Points on a hilly landscape, in no order, each with its height.
A climber steps from a point to the highest of its 2 nearest points, and stops where none of them is higher. Distance is the straight distance between rows; heights are no part of it.
gosev (h 510): [ 3.08 -1.69  1.64 -1.48 -2.26 -0.47  1.33  0.83 -1.26  2.00 -1.05 -0.19
 -3.09  0.07 -1.64 -1.37 -1.73 -0.54  1.05 -2.19 -1.65]
modan (h 127): [-2.68  1.10  1.52 -0.54 -0.60 -2.79  2.24 -2.17 -1.45 -1.58  4.69  1.64
  1.67 -0.63  0.24  2.36  0.88  1.40  0.88  1.04  0.37]
Daro (h 39): [-4.00  0.21  0.85 -0.01  0.53 -0.04  1.28 -0.12  1.06  0.01  3.70  2.01
  0.38 -1.18 -1.33  2.72  1.67  1.29 -0.42 -0.26 -1.28]
tafu (h 481): [ 4.27 -3.43  1.76  0.75 -1.85 -0.28  1.33  1.36 -1.29  1.19 -0.32  0.01
 -2.58  0.24 -1.28 -2.15 -0.46 -0.36 -0.77 -0.77 -1.22]
fem (h 458): [ 0.88  3.44 -3.08 -2.08 -0.36 -1.32  0.57 -2.70  0.38 -1.36  0.33 -2.30
 -0.22  0.33  1.01 -1.34 -1.96  1.66 -0.42 -1.31  1.75]
vif (h 549): [ 2.30  0.28  2.59 -1.48 -3.91 -0.75  1.55  0.77 -2.40  2.03 -1.26  0.41
 -1.83  0.55 -0.11 -0.18 -1.79  0.37  1.50 -0.40 -1.00]
rumo (h 744): [ 0.05 -0.84 -0.20 -1.36 -0.46 -0.32  2.16 -1.69 -1.23  0.15  0.31  3.05
  0.07 -0.17  1.32  0.28 -0.69 -0.42  0.37 -1.58 -0.29]
zetod (h 625): [-1.52  0.53  0.50  1.48  1.75  2.56  0.45 -0.85  0.03 -0.85  1.69  4.56
  2.58 -1.34 -0.01  1.64  1.13  0.12  1.37  2.18 -1.10]
nizim (h 251): [ 0.60 -0.47 -0.14 -0.59  2.34 -2.35  1.58 -3.39 -0.04 -0.33  3.80  0.74
 -1.18 -0.52  1.21  0.28  0.60  0.18 -0.25  0.07  0.22]
riv (h 684): [-1.20 -0.04 -0.37 -0.77 -0.97  0.47  1.49  0.54 -2.21  0.12 -1.15  2.91
  2.13 -1.19  2.19  0.96  0.03  0.59 -1.13 -1.13  0.46]
Rero (h 146): [-2.31  1.33  1.68  1.84 -1.46  0.72  0.16  3.15 -0.26  0.40  0.01  0.69
  1.24 -1.02  0.70  2.02  1.17 -1.21 -1.57 -0.91  0.20]
Toso (h 305): [ 1.10  0.00 -0.08 -0.51  0.52 -1.78 -0.15 -1.67  0.60  0.21  0.34 -1.85
 -2.45  1.07  0.43 -0.40 -0.67 -0.39  0.24 -0.02 -0.54]
Naf (h 565): [ 0.14 -3.01  0.29  1.86  0.50  1.22 -0.74  1.42  1.06 -0.21 -0.21  1.57
 -0.09  0.75  0.49 -1.40  1.45 -1.45 -1.93 -0.79 -1.39]
rov (h 313): [ 0.35  1.32 -0.76  1.02  0.95 -1.12  2.14  0.40  0.18 -1.10  0.29 -0.73
 -0.64 -0.51  0.90 -0.59 -0.73 -1.34 -1.46 -3.52 -0.50]
tada (h 585): [ 0.65 -1.77 -0.90 -4.01 -0.33  0.03 -1.68  0.42  0.85  0.44 -3.11 -4.14
 -0.68  1.30 -3.44 -2.83 -0.21  0.44  3.38  0.18 -3.28]
ler (h 404): [ 0.25  1.49 -1.87 -1.06  1.37 -0.57 -0.52 -2.37  2.57 -1.11  2.17  0.48
 -1.35  0.41  0.05 -1.30 -0.71 -1.67  1.15 -2.23  0.45]
dilet (h 560): [ 0.09  1.50  1.80  0.74 -2.86  0.78 -2.39  2.24 -1.23  2.05 -2.24  0.39
  0.58  0.33  0.69  0.55 -0.19  0.63  0.11  2.77  1.01]
Ravu (h 75): [-3.89 -1.04  0.31 -2.27  0.46  1.17 -0.85  0.84 -0.43  1.11  0.88  2.62
  1.63 -2.31 -1.05  1.66  0.39  2.72 -2.22 -0.50  0.51]
mulev (h 281): [ 1.47 -1.20 -0.58 -1.67  2.21 -2.99 -0.67 -3.01  0.57  0.50  1.95 -1.56
 -3.20 -0.86  0.46 -0.35  0.25 -0.43  0.46 -0.97  0.08]
kozaz (h 433): [ 0.62 -0.33 -2.19 -0.43  3.18  0.10  0.81 -2.10  0.71 -2.07  0.80  1.96
 -0.09  0.05  0.42 -1.08 -0.58 -1.66  0.63 -2.42 -0.09]
gul (h 779): [ 3.02 -4.38 -0.55  1.70  0.40  2.62 -0.66  1.38 -0.12 -0.13 -1.32  2.82
  1.59 -0.06 -0.98 -2.26 -0.09  0.19 -2.05  2.11  2.09]
vef (h 220): [ 0.53  1.18 -0.87  1.31  0.85 -1.62  2.31 -3.65  0.16 -1.03  2.36 -0.23
 -0.42  1.06  2.37  0.70  1.06 -0.62  0.70  0.77  0.54]
Subi (h 280): [-2.11  2.34 -0.16  0.12  0.67 -1.33  1.97 -0.29 -0.23 -0.48  2.12  0.20
  0.83 -0.71  1.07  1.17  0.73 -0.19 -1.71 -3.16  1.07]
Deg (h 401): [ 1.36  0.71 -0.97 -2.44  0.53 -1.21 -1.96 -2.56  2.84 -0.11  1.56 -0.71
 -3.46  1.19 -1.15 -1.15 -0.93 -2.16  2.91 -1.27 -0.49]
dakup (h 335): [ 1.69  0.17 -0.82  0.92 -0.55 -0.24  1.60  1.45 -0.09 -1.59 -1.71 -2.75
 -0.88 -0.32 -0.15 -1.28 -1.48 -0.80 -1.35 -2.24 -2.18]
Vizo (h 622): [-1.48  1.52 -0.72  0.02 -1.77 -0.93  0.56 -0.05 -1.93 -0.19 -1.33  0.32
  1.43 -0.31  3.30  1.66  0.01  0.78 -0.92  1.09  1.25]
lova (h 409): [-1.35 -0.11 -2.09 -0.25  1.26 -1.37 -1.78 -1.68  0.44  0.43 -2.13 -3.32
 -0.01  1.43  1.77  0.99  0.74  0.76 -1.75  0.00  1.56]
kevu (h 368): [ 1.38 -3.71 -1.57 -1.02  1.30 -1.15 -3.06 -0.80 -0.08 -0.06 -2.37 -1.96
 -1.01  1.49 -0.18 -2.04  1.47  1.86 -1.73  1.55  1.25]
vis (h 511): [-0.67 -3.22 -0.69  2.32  2.73  1.02  0.21  0.22  0.56 -1.30  0.38  1.34
  0.92 -0.88  0.75 -0.90  2.52 -0.02 -2.77 -0.26 -1.09]
gaf (h 642): [ 1.19 -1.40 -0.15  3.14  0.96  2.75  0.42  2.41  0.05 -1.45 -1.56  2.07
  0.68 -0.91  0.15 -1.24 -0.58 -2.05 -0.86 -0.04 -0.81]
Pup (h 473): [ 0.57  0.74 -1.37  1.41  0.14  1.78 -0.54  0.87  2.18 -2.19 -1.92 -1.09
 -0.20  1.15  0.04 -0.70 -1.30 -2.41  0.25  0.82 -1.43]
beki (h 468): [ 0.19 -1.61 -0.91  1.36  3.06  0.24  0.75 -1.61  0.17 -1.57  0.33  1.14
  0.36 -0.15  1.34 -0.32  1.09 -0.93 -0.47  0.19 -0.84]
bodi (h 90): [-2.03 -0.35  1.77 -0.92 -0.48 -1.49  2.85 -1.09 -1.65 -1.36  3.95  4.02
  1.52 -1.53 -1.22  2.12  0.20  1.57  1.67  0.46 -1.23]
gil (h 352): [ 2.56 -3.96  0.09 -0.15  1.71 -2.72 -1.92 -0.27 -0.52  1.26 -0.34 -2.60
 -2.24  0.54 -0.77 -2.27  2.52  1.88 -1.70  0.06  0.42]
bara (h 434): [ 0.00  2.79 -2.27 -1.34  0.56 -2.00 -0.60 -2.00  0.29  0.18 -1.18 -3.77
 -0.48  1.16  1.00  0.50 -0.61  1.62 -0.33 -0.69  1.57]
mibis (h 234): [-4.03  1.78  0.66  0.48 -0.87 -1.39  1.88  1.00 -1.25 -0.97  2.24  0.46
  2.97 -1.58  0.31  2.91  1.30  1.15 -1.47 -1.21  0.84]
valan (h 459): [-2.03  1.60  2.03  1.10 -2.36  1.61 -2.36  1.43 -0.01  1.24 -0.39  2.20
  1.01  0.27  0.88  2.22  0.10 -1.43  0.81  3.10  1.40]
Taza (h 188): [-3.63  0.76  1.86  2.03 -1.89  0.01  0.60  2.73 -0.77 -0.48  2.87 -0.41
  2.48 -1.01 -0.76  4.18  2.22 -0.88 -1.35  0.33  1.19]
pibe (h 57): [-3.24  0.23  0.27 -0.90  1.49  0.06  0.10 -1.06  0.14  0.47  1.45  1.75
  1.18 -1.26  0.76  2.04  0.68  1.28 -1.06  0.40  0.68]
Duf (h 557): [-1.25  3.84 -1.41  1.54 -2.07 -0.05  1.38 -0.18 -0.25 -1.16 -0.25 -0.49
  1.54  0.39  2.36  2.11  0.06 -1.34  0.09  0.44  1.74]
zab (h 462): [ 1.62  0.57 -0.71  2.43 -2.05  0.49  0.62  1.99 -0.69  1.53 -1.79 -7.31
 -0.13  1.25 -1.18  0.49  2.09  0.61  1.23  0.07 -1.45]
tovas (h 333): [ 3.14 -1.94  0.82  0.26 -0.27 -2.41  0.01 -1.16 -1.24  1.64 -0.28 -3.22
 -3.15  0.64  0.14 -1.37  0.85  1.48  0.04  0.05 -0.91]
buv (h 615): [ 1.54  0.88  2.54 -1.09 -1.90 -0.26 -0.44  0.51 -1.82  1.97 -1.15  0.41
 -1.58  0.17 -0.55  0.06 -2.36  1.39  1.89  1.55  0.97]
patap (h 575): [ 1.26 -0.02 -1.45 -1.69  1.29  1.37 -1.61  0.77  1.03 -0.90 -3.03 -2.31
 -0.55  0.23 -2.38 -1.72 -3.17 -0.22  0.94  0.96 -0.16]
Vod (h 413): [ 1.50  2.71  0.15  2.84 -1.24  0.95  0.11  2.49  0.24  0.96 -1.53 -5.33
 -0.13  0.39 -1.27  0.32  0.05 -0.19  1.60  0.74 -0.60]
vob (h 746): [ 0.71 -0.08  2.88 -0.99  0.85  0.66 -2.70  0.41 -0.54  2.81  0.44  1.84
 -1.84 -0.39 -1.39  0.03 -1.58  0.63  1.76  1.72  1.42]
Zugar (h 666): [ 1.83 -0.90  1.04  1.11 -1.43  2.45 -2.33  2.13  0.08  1.32 -2.05  1.81
  0.33  0.07 -0.07 -1.37 -0.69  0.31 -0.51  2.53  0.97]
fabo (h 709): [ 2.01 -2.92 -1.10  2.07  2.21  2.56  0.39  0.59 -0.18 -1.83 -1.59  1.74
  0.37 -0.89 -0.48 -1.58 -1.87 -1.01 -0.61  1.87  0.53]
nopam (h 496): [-0.50  4.56 -1.72 -0.48 -1.32  0.03  0.69 -1.59  0.86 -1.14  0.96  0.10
  0.74  0.89  1.15 -0.33 -0.50 -0.18  0.17 -1.87  2.26]
vazet (h 537): [-0.05  0.02 -0.97 -1.84 -0.11 -1.07 -0.86  0.14  1.84  0.17 -1.53 -6.33
 -0.90  1.88 -2.46 -1.42  0.89 -0.77  2.89 -1.22 -3.42]
beboz (h 820): [ 0.51  1.45  0.02 -0.27  0.49  0.23  1.67 -1.99 -0.22 -0.88  1.81  3.01
  0.16 -0.22  1.06 -0.05 -1.51 -0.46  1.46  0.73  0.88]
saraz (h 724): [ 0.70  1.45 -0.51  1.65  2.55  1.86  0.41 -1.67 -0.34 -1.58  0.48  3.39
  1.67 -0.67  1.51  0.43 -0.85 -0.13  1.45  2.75  1.10]
zug (h 178): [-1.42  1.35  0.35  1.21  0.75 -1.78  3.35 -2.37 -0.83 -0.94  4.03  0.00
  1.25  0.07  1.38  2.22  2.45 -0.11 -0.02  0.15  0.38]
loke (h 527): [ 0.46 -1.80 -1.27 -0.08  1.37  1.87 -1.75  1.69  1.92 -2.41 -2.94 -0.62
 -0.88  0.71 -2.24 -2.26 -1.85 -1.78 -0.23  0.61 -0.83]
zamif (h 366): [ 1.34  2.26 -0.35  1.05 -2.33  0.15  0.88  1.08  0.28 -0.07 -1.83 -3.64
 -0.07  0.37  0.58  0.26 -1.12 -0.53 -0.09  0.43 -1.44]
vapaz (h 466): [ 0.10  1.28  1.23 -1.47  0.04 -0.74 -1.52 -2.33  2.17  1.41  2.11  0.92
 -2.80  1.49  0.05  0.38 -0.48 -1.90  2.70  0.24  0.08]
nolur (h 387): [-0.40 -2.16 -1.65 -1.20  1.11 -0.67 -1.77 -0.15 -0.48  0.28 -2.81 -1.12
 -0.06  0.08  1.00 -0.88  0.07  1.20 -2.12 -0.56  1.06]
bav (h 92): [-2.02 -2.37  0.83 -1.29 -1.10  2.18 -0.98  2.67  0.06  1.95 -0.40  3.44
  2.33 -1.43 -1.07  0.08  1.38  2.10 -2.87 -1.12  0.49]
niziz (h 722): [ 3.61 -3.15 -0.81  0.46 -1.62  1.79 -2.30  2.70  0.24  0.86 -2.97  1.56
  1.51  1.07 -1.07 -2.74 -0.09  0.98 -1.76  2.04  1.88]
Dut (h 584): [-0.81  0.86  3.35 -1.56 -0.78 -1.30 -1.36 -1.11 -0.33  2.09  2.37  2.12
 -1.71  0.30 -0.39  1.32 -0.85 -0.28  2.34  1.49  0.61]
tuva (h 628): [ 0.60 -0.65 -0.87 -2.97  0.16  1.81 -2.16  2.17  0.50  0.05 -4.40 -4.06
  1.05  0.39 -3.30 -2.74 -1.43  0.97  2.14  0.01 -1.85]
Debi (h 500): [ 0.39  0.63 -0.76  0.75 -0.61 -0.70  0.53  0.96  0.71  0.68 -1.86 -6.67
 -1.12  1.81 -1.47 -0.68  1.13 -0.06  1.11 -2.07 -2.23]
zat (h 535): [-2.96  1.13  1.35  1.66 -0.14  2.54 -1.12  1.08  0.98  0.01  1.01  3.52
  2.16 -0.66  0.64  2.00  0.61 -0.98  0.55  2.23  0.21]
reg (h 115): [-2.10  0.16  1.70  0.81 -0.96  1.72 -1.79  3.86 -0.46  1.15 -1.19  1.56
  2.07 -1.53  0.23  0.42  0.71  0.83 -2.72 -1.10  1.21]
Mur (h 65): [-1.96  0.35  1.02 -1.24  0.62 -0.60  2.20 -1.01  0.06 -0.23  3.77  3.94
  0.59 -1.38 -0.54  1.23  0.57 -0.08  0.80 -1.92 -1.44]

For each start below, name the point where the climber stops.
dakup => tuva
modan => beboz
tovas => beboz
beki => gul
bara => beboz
tafu => vob
valan => gul
Ravu => tuva
